Points on a hilly landscape, in no order, each with its height.
From any point a climber steps to the highest of the 2 points nearest to it. It stops when none of these is higher. Distance is the straight distance between rows; heights are no part of it.
ren: [ 37   8   2 -24  35 -17   9 -19  -1 -22 -19   3   3 -16  12 -11  14   6
  18  19  -8]  height 4.9
nen: [-21  11   8   3   3  23 -16  -4  20  -1  46   9 -12  34 -12 -16 -37   2
  11 -40  -5]  height 30.6
boraf: [  3   8 -18  -4  12   6   6 -16 -14 -12 -15 -27  -3  24  17   7  -8  23
  -7 -11  -6]  height 7.5
gir: [-12  14 -27 -15  33 -28  21 -17   4 -13 -20 -17   7 -33  12  -5  14 -22
  -1 -13 -23]  height 15.8
kasa: [ -3   1  28  -7 -11  11   5  -3  24   2 -16   1   0  10 -15  -2   4  -9
  26   3  11]  height 18.1
tak: [-17  11 -18 -25  11   2  14 -10  -5   3 -14  -5 -12   4  -4  -9  -6  -2
   2 -10   6]  height 7.6
bem: [ 29   1 -12  -6  11  10   2 -19 -24 -19 -19 -23   1  20  24   3   0  26
   4   7  -6]  height 5.2
mokez: [  7   5  34  -4 -12  17 -18   1  18   8   0  12  -8  14  -7  11   2  10
  22  -4   9]  height 14.8
zoz: [  5   9  35   9   8  31 -25   6  34  -2  36  10  -8  30 -16  -2 -19   1
  24  -5   2]  height 46.0
fekog: [ 10 -14   3  33 -15   8 -14  32 -22   4  15  16   9  10  -4   8   8  -7
 -24  36   2]  height 26.9
Figuv: [ 21  -5  28  19 -11  10 -26   4  -3   8  25  13  11   6   6   5 -25  37
  10  -1 -13]  height 33.1
fodot: [-16   7  -1  -1   1   8 -14  13   1  22  -4  -7 -11   2  -7  -3  10   9
   2   3   9]  height 51.1
bif: [-17  19 -13 -16  -5  -1   3  -6   1   8  13   2 -15  24  10   6 -20  12
 -15 -44  15]  height 13.3
vafa: [-24   5  16  13 -22  10 -18  11  16  15  12   8   6   6   1  15  -5  -1
  26 -11  -2]  height 35.7
foz: [ -3  14  21  11  12  31 -28  -1  26  -5  44   7 -10  36 -12 -14 -38   7
  21 -19  -7]  height 38.1
fod: [ 15   6  -7 -13  26  -6   9 -12 -15  -5 -18   5   0  -8  10 -13  18  17
   7  16  -2]  height 4.8
Buri: [ -9 -10 -15   0  -7 -12   7  -4 -22  -7 -25  -4  -8 -19   0   1  18 -15
 -26   2  -3]  height 36.8
limuf: [ 11 -13  -7  11   6   0   5   1 -28 -15 -21  -6   3 -23  -4   3  21 -21
 -24  24 -11]  height 40.1
Latum: [-16  11   4   3  -4   9 -24  14   5  12  19   0 -12  28  -6   1 -17  19
  12 -26  -5]  height 56.6
fel: [-18 -10 -31 -14 -20 -28  31   0 -22   8   0  -1  -1 -12   7   8   7 -14
 -32  -7   6]  height 52.0
tar: [ 28   6  18 -25  20   3   9 -16   7 -21 -21   9   3  -1   3  -5   8   6
  23   9  10]  height 7.4
redan: [ 10  -2  21  30 -29  -5 -49  34   2   5  34  26  -4 -10   7  13 -19  15
   7  -7 -33]  height 32.8
zeku: [ 20 -19   0   4   9 -20  10 -11 -12 -23 -22  -4  -1 -53   8  -2  30 -31
  -9  29 -24]  height 28.7
luga: [-24  -6 -17  -5 -14  -2  11  -7   4  12 -13   3  -2 -16   3  -4  12 -12
   8  -1  13]  height 32.4
zeg: [  1 -12   9  25 -23   5 -19  24  -5  21   6  19   2  -4  -3   3  13   7
   4  14  11]  height 42.3
Faza: [-16   6 -26  -3   5 -13  24 -15 -14   2  -4   6  11  11  15  -7  -5  17
 -15 -14   5]  height 36.3
Vob: [-10 -26 -16  21 -28   2   1  11 -20  -2   0 -10   0 -18  -9   8  24 -36
 -22  29   7]  height 59.7
fot: [ -9  -4 -37  -6  12 -41  22  -8 -17 -15 -12  -6   0 -45   8  -8   8 -31
 -32  -1 -19]  height 28.0
zom: [-28  10   4  -8  -1  13   0   3  18   2  40   4  -8  37 -15  -5 -35  -5
  -2 -50  11]  height 23.9
nol: [ 21   2  23  -9   5   4  -2 -11   0  -4 -16  12   1   0   9   5  13  13
  13   4  16]  height 9.6
lav: [-17 -16 -34  -8  -4 -28  24  -3 -18   0 -12 -17 -13 -45   1   1   9 -34
 -38   1  -7]  height 30.8
tude: [ 14 -14  23  33 -32   2 -31  33  -7  12  24  25   4   1  -3   9  -9  14
  -1   6 -16]  height 37.1
lat: [ 48  -3  35   0  -8   8 -18  14   0   3  21   0   7  10  12  21 -11  40
   6   3  10]  height 38.3
guk: [-26 -19 -31  13 -33 -11   8   3  -3   9  -9 -15  -2 -18   3  10  17 -27
 -20  12  14]  height 71.3
Rusu: [-26   7   3 -12  20  14  16 -11  23  -4   3 -11 -16  32 -25 -22   1 -21
   1 -17  17]  height 25.3
masu: [ 20 -11  11  -5  11 -16  14 -14   8 -10 -29  -6   6 -44   8  -3  24 -21
  -1  30 -13]  height 26.1
poz: [ 14  14   0 -22  47   9  14 -24  15 -22 -12 -10  -4  12  -7 -23  -1  -9
  18   6   3]  height 14.2
Vin: [ -8  -7 -10  15 -15   3   2  -2  -5   8 -12  12   5 -15   4   0  14  -3
  -6  17  16]  height 35.4
zufuf: [ -1  16 -15  -6  28   2  12 -23  -7 -15 -26 -30  -1   0  12   0   4   6
  -5  -6 -13]  height 10.3
Fafa: [ -5  -4 -33  -5  14 -19  20 -13 -23  -9  -9   4   9  -7  12 -11  20   4
 -18  -5  -4]  height 41.2
Nif: [ -2 -23 -17  11  -3 -23  10 -11 -12 -17 -23 -10  -7 -55   4  -9  22 -39
 -11  22 -18]  height 31.4
Tigis: [-19   4 -24 -13  12 -18  25 -18  -1   2 -17 -22   5 -26   9  -2  18 -16
 -12  -4 -18]  height 18.2
miri: [ 30   6   2  -2   5  17 -13  -7 -12 -11 -12 -16  -4  20  16  13 -13  33
  10  12   9]  height 3.1
Vor: [ 11  -8  -2  12   0   5   1  11 -30  -1 -15  -5  11  -1  -8   7  11   3
 -18  22  -8]  height 43.4
miz: [-26   4 -21 -36   6 -12  35 -13  19   1  -9  -9  -7 -11 -17 -19  -4 -32
   0 -21  16]  height 24.8
femil: [ 26 -23  24  25 -42  -8 -17  43  12  11  16  10  13  -6 -11  24   6   0
   5  33   6]  height 22.7
zukef: [  8  -3   8  -2   0  -4  12 -17  22   1 -33  -8   2 -30   0  -7  17 -14
  13  27   0]  height 23.4
fomu: [ 11  -6  12   5  -4   5 -14  16  -2  19  -3   6   0  -5  -8  -2  13  21
   8  12  11]  height 46.3
val: [-12   6 -13   1   8   3  -4  10 -11  15  -9 -23  -7   4   0  10  11  10
 -20   3  -2]  height 46.1
Lepif: [-14  11 -14   1   5   5   5  -7 -10  13   3  12  13  12  11   0 -13  19
  -1 -14   9]  height 31.9
Fusi: [ -6   6  33  17 -24   9 -24  23  29  16  19  13   3   7  -8  19 -13   0
  35  -4  -6]  height 44.5
rosit: [-15   6   8  17 -18  12 -32  10  -1  10  35  21  -7   5   9  10 -30  20
  15 -25 -30]  height 38.8
muk: [-13 -18 -12  26 -30   1  -8  13  -7  18   3  13   0  -7   0   8  16  -3
  -7  14  12]  height 38.6
Nos: [ -3  10  -8 -14  12   4  12 -12  -7   3 -22   8  -2  -4  -1 -13   5   5
  10   7   4]  height 6.2
kuzin: [ 29 -15  38  22 -24  -1 -27  21   0  11  25  17  15  -2   0  14 -15  28
  -2   3 -11]  height 33.7
gote: [ -7  12  35  13  -8  15 -26  21  37   1  31  10  -8  22  -9   5 -17   0
  35  -9 -12]  height 56.5
felo: [ 38 -14  30   8 -11  -7  -9  26  -9   6  11   1  18   4  -9  18   3  22
 -17  29   6]  height 43.6
Dures: [-17   6   6   9  -8  14   0  -3  -1  11  10  13  12   9   7   7  -9   8
  15  -7  -2]  height 29.6
zini: [ 21 -16  18  22 -28  -1 -15  44  -6  11  11   9   6   0 -12  16   9 -13
  -9  43   8]  height 24.6
nop: [-13 -17 -25   2 -12 -16  15 -10 -15  -8 -24 -12 -10 -37  -1  -3  19 -34
 -17  14  -5]  height 34.0
Defi: [-11  11   1 -10  26  18  10 -13  12 -16   8 -14  -2  39 -16 -21  -5  -6
   8 -27  15]  height 30.5
favon: [  6  13 -21 -14  41 -16  10 -22  -1 -23 -25 -20   1 -12  13 -10  10  -5
   0 -10 -18]  height 12.8
bep: [-21  10 -17 -29  -3 -10  18  -6  -2  11  -5   0 -10  12  -2   2 -12   0
 -11 -30  12]  height 9.7
pudor: [ 23 -10  21   1  -5  -2   9   5  -6   9 -21   5  25 -10  -9   7   3   8
   3  30   7]  height 50.0
mume: [ -3 -11 -32   5  21 -45  11 -11 -15 -26 -14  -3   5 -49  19 -10  22 -41
 -20   5 -34]  height 25.4
zez: [ 32   5  15  -4   7  25 -13 -17   8 -13  10 -16  -5  27  16   8 -24  31
  21   4  12]  height 1.1
zome: [-21  15  -4 -16  -9   1  -1   5   9  16  35   2 -13  27  -2   6 -31   7
  -9 -55  14]  height 17.9
gid: [-20   9  -4   9 -20   0 -27  20  -1  13  22  14 -11  12   9   7 -19  18
  -1 -26 -14]  height 46.9
Bafoz: [ 11   6  22  13  -4  20 -36   6   9   8  30  10   2  10  -1   0 -37  27
  23 -19 -20]  height 30.3
suta: [ 16   8  10 -18  43  23  15 -20   9 -28   4  -8 -10  32  -9 -23  -2   5
  28   4  11]  height 9.8
Denu: [-12  -8  -8  34 -28   3 -23  35 -16   6  18  21   4  11   1  10  -1  -2
 -22  15  -9]  height 29.5
bodud: [  6  -1 -22   0  24 -36   9 -18   0 -23 -28   6   7 -38  15 -12  22 -20
 -10  15 -24]  height 22.6
kabo: [ -5  -3 -35 -14   1 -27  22  -6 -35  -7  -2   4   6  -1  18   1  10  -6
 -38  -4  -6]  height 45.8
naf: [-16   0 -11  -2  11  -8  17 -14  15   1 -27 -20   5 -30   1  -4  19 -22
  -4  13  -8]  height 20.6
vogub: [-13 -18   2  36 -44   0 -28  25  -6  12  30  24   4  -2   2  11  -7   3
  -4   0 -17]  height 33.0
Nulaf: [ -4  15  10  -4  15  22  -3 -11  13  -2   8 -11  -8  33  -5 -10  -8  19
  14 -21   9]  height 38.2
fifu: [-34   0 -25 -18 -12  -8  23  -8  12  12  -2  -7  -1  -4 -11 -12   1 -22
  14 -19  23]  height 28.5
gumu: [-25  -9 -26  -4 -36 -18  15   6  -2  23  -7  -8  -2 -12   0  12   4 -17
 -24  -5  16]  height 60.7
zasut: [31 10 37 -7  3 15 -7 -4 18 -3  4 12  1 12  6 11 -3 22 17  4 18]  height 12.0
dirok: [-22  14 -16 -25  35  -3  27 -18  19 -12 -14 -11  -5  -2 -20 -20   1 -29
   7 -14   7]  height 21.2
lun: [ 29  11  20 -13  25  25   5 -21  14 -19  10   3   1  27  -8 -17 -23   8
  25   6  20]  height 5.6
refe: [-17  13 -18 -42  12 -19  38 -11  18   8  -9 -22 -13  -7  -7  -4 -11 -28
 -23 -30   8]  height 20.8
fif: [ -4   0 -15  13   3   7 -10   3 -28   6  11   7  19  13  10   5  -5  27
  -6   0   1]  height 27.6
Toniv: [-23   4  20  -2  -1  21   6  -6  23  -1  -4  -1  -8  27 -19 -12   2 -14
  20  -6  12]  height 21.1
les: [ 34 -13  11   5   3  -2   1  12 -16   4 -10   1  15 -11  -8  11   9   8
 -19  36   2]  height 46.6
rizug: [ 47 -11  39  -1 -17  -8 -17  34  -1   3  21   5  13   4  -5  25 -13  31
 -14  16  15]  height 41.4
Bor: [ -4   7   3 -21  36  10  22 -23  13 -15 -16  -5  -3   7 -21 -24   9 -25
  16  -1   4]  height 17.8
Remu: [  6  11  10   7   1  17 -20   0   4   7   9  -4  -6  25   6  -5  -8  33
   9 -13   1]  height 46.4

For each start below, name the point where the climber stops.
fod: gote
ren: Latum
Tigis: pudor
luga: fodot
miri: pudor
fif: guk
fot: pudor
bodud: pudor
